Points, in no order, along strands that fork, close into loops and pass close to each other.
Two points are linked if the straight distance between their rows is under 71.9. Some points are linked to none.
k538: -20	-39	32	-50	30	-36	-8	15	-22	-25	-24	16	-79	-17	-27	45
k808: 71	61	36	37	-26	27	28	-4	-4	36	44	-27	50	41	17	-51
k430: 15	-20	34	-22	-13	-37	16	-6	-7	-3	-28	12	11	12	-36	-6
k168: -34	31	3	42	-17	2	-31	40	-10	-16	49	-47	26	-46	77	44
k321: 35	-16	-33	-3	12	30	73	26	7	-2	15	-22	-7	18	-16	-66
k148: -3	14	5	-2	-13	-40	-28	10	-2	6	12	-9	17	-7	31	36
k585: -78	-15	18	-6	15	4	-76	5	-6	-25	-51	37	-56	-59	6	59
k860: 32	-27	33	-54	-4	-12	30	-14	10	0	-94	36	-25	-3	-76	-38
k665: 9	60	-34	48	-2	31	-30	-35	-2	38	25	12	3	14	56	7
k363: 61	91	-4	42	-13	49	-23	-29	-2	46	47	0	30	27	34	-17
k501: 28	-19	47	-40	-3	-12	2	-23	-7	2	-72	42	-24	-12	-74	-31
k707: -20	49	-26	49	-4	23	-33	-43	10	33	-2	17	15	22	55	19
k289: 20	-28	-4	-54	-7	-27	60	-5	27	3	-97	18	-1	44	-50	-60
k963: -18	-49	-38	-44	1	16	33	55	14	-43	40	-29	3	12	-19	-62
k86: -43	17	11	55	5	44	-64	-41	11	0	-1	-13	-2	-52	-5	90
k516: -16	-60	-54	-65	-1	-8	27	52	28	-35	3	-13	7	13	-34	-71
k844: 8	0	18	-20	-6	-48	-21	4	-5	4	-2	-9	3	-5	-1	36
k283: -12	15	1	15	5	-10	-5	57	-6	-23	58	-51	15	-27	81	42
k497: 36	17	-2	23	-18	-11	29	-46	-18	35	-31	37	-1	19	-7	-81
k134: -79	-9	18	18	18	21	-73	-9	-2	-23	-30	24	-56	-60	7	67
k37: -57	-23	24	-32	18	-22	-61	12	-9	-23	-49	39	-71	-44	4	51
k903: -21	38	0	21	-10	1	-44	-35	12	25	-10	16	17	27	41	21
k788: 88	48	15	11	-20	32	56	-1	8	37	-11	-2	34	25	-1	-89
k8: -59	4	16	52	20	42	-68	-34	-4	-7	5	-7	-27	-56	-2	94
k608: 63	12	-2	10	-8	34	74	21	32	12	47	-57	43	27	-12	-56
k35: 64	21	-19	5	-13	-4	54	-32	-8	40	-43	32	0	12	-13	-91
k354: -11	-65	0	-44	29	-36	19	12	-10	-37	8	-26	-38	-7	-58	39
k609: -40	51	-18	70	-16	42	-37	-5	-5	14	48	-18	20	-20	79	33
k312: -83	-11	21	42	21	41	-72	-15	-14	-22	-9	14	-44	-57	2	88
k600: -31	24	17	51	2	46	-51	-45	28	10	-19	4	29	-27	9	80
k507: -10	-40	24	-40	31	-39	-1	5	-10	-21	-7	-18	-59	-17	-31	51
k491: 34	67	-22	43	-4	30	-23	-26	-14	42	40	7	0	17	44	-8
k633: -6	-25	-11	-20	24	-8	19	63	-2	-33	70	-34	23	-3	41	37
k506: 66	85	30	40	-28	36	-1	-15	-3	42	57	-21	44	46	30	-35
k297: 9	7	17	11	-21	-25	12	-36	-19	25	-26	33	3	28	-4	-50
k7: -6	-12	30	-34	30	-21	-42	-19	-21	2	-42	55	-76	-21	-32	20
k34: -40	37	0	98	2	48	-22	-52	16	21	-3	15	51	-2	57	67
k498: 83	47	1	11	-22	20	43	-18	1	42	-23	20	24	11	-3	-94
k881: 14	-12	33	-27	-4	-41	-8	-6	-6	0	-12	2	-5	-1	-35	23
k925: -31	-81	-16	-54	32	-33	12	15	-6	-48	26	-37	-38	-10	-54	42
k175: 1	-23	6	-3	-9	-33	37	13	-17	-7	-6	14	17	19	-12	-20
k915: 11	-2	7	14	-6	-23	34	11	-28	7	17	13	5	21	18	-21
k859: -15	-80	-44	-60	4	-22	8	30	11	-48	17	-31	4	-13	-73	-12
k25: 3	18	16	16	-14	-18	-19	-47	-11	26	-18	37	3	42	4	-26
k459: -32	-24	30	-45	29	-30	-42	6	-21	-16	-45	45	-80	-31	-6	36
k652: 5	-35	-35	-24	-2	-16	62	23	13	-12	-33	5	7	31	-24	-59
k59: -15	30	-1	13	-20	-25	-38	11	1	6	15	-17	16	-11	51	34
k117: 26	-25	22	-60	-7	-19	49	-10	23	4	-104	31	-11	27	-63	-51
k435: 74	47	31	28	-27	31	52	1	8	35	20	-23	45	27	7	-71
k922: -46	42	-9	57	-25	19	-42	17	-10	-5	46	-31	28	-36	75	43
k378: -43	31	2	74	-7	41	-39	-43	22	21	-6	5	46	-5	41	64
k258: -7	-6	0	-8	22	-10	18	63	-2	-29	69	-44	13	-12	64	39
k309: 9	17	1	19	-6	-23	6	-1	-31	16	24	13	2	22	28	-17
k402: -8	30	14	14	-11	-7	-39	-45	5	27	-17	31	12	38	17	5
k26: 9	-38	-32	-45	-4	-22	60	14	25	-7	-64	13	2	40	-38	-61
k669: -27	59	-26	86	-8	65	-29	-23	-3	32	46	-8	21	-16	73	36
k203: 16	-23	-31	-1	6	8	71	23	-3	-6	0	-3	-4	20	-11	-61
k866: -8	-45	-30	-43	23	-19	11	53	-3	-41	61	-32	25	-14	10	44
k108: -17	-72	-45	-55	9	-24	4	35	-3	-51	47	-32	16	-14	-57	2
k449: 38	-13	-46	-28	11	39	60	25	35	-2	31	-45	-10	27	-28	-80
k493: 23	-13	40	-36	12	-15	-29	-30	-14	3	-46	52	-54	-17	-63	-5
k779: -6	-56	-31	-41	13	-26	15	41	-6	-43	49	-23	22	-8	-26	30
k946: -11	-66	-42	-53	-4	-21	24	36	26	-42	-10	-21	18	2	-62	-39

A piece is two or more points that can be reached from each other along the links. Count, over all rows, the pieces, the separate loops (a circle has one, a figure eight two, a Y none), the forks (points with three links) and the tips (points with one).
pieces: 4
loops: 1
forks: 1
tips: 7

A tip is a point with one link. Name the tips that can be reached along the links from each point below, in the order of the rows.
k516: k963, k669
k354: k34, k925, k449
k148: k59, k309
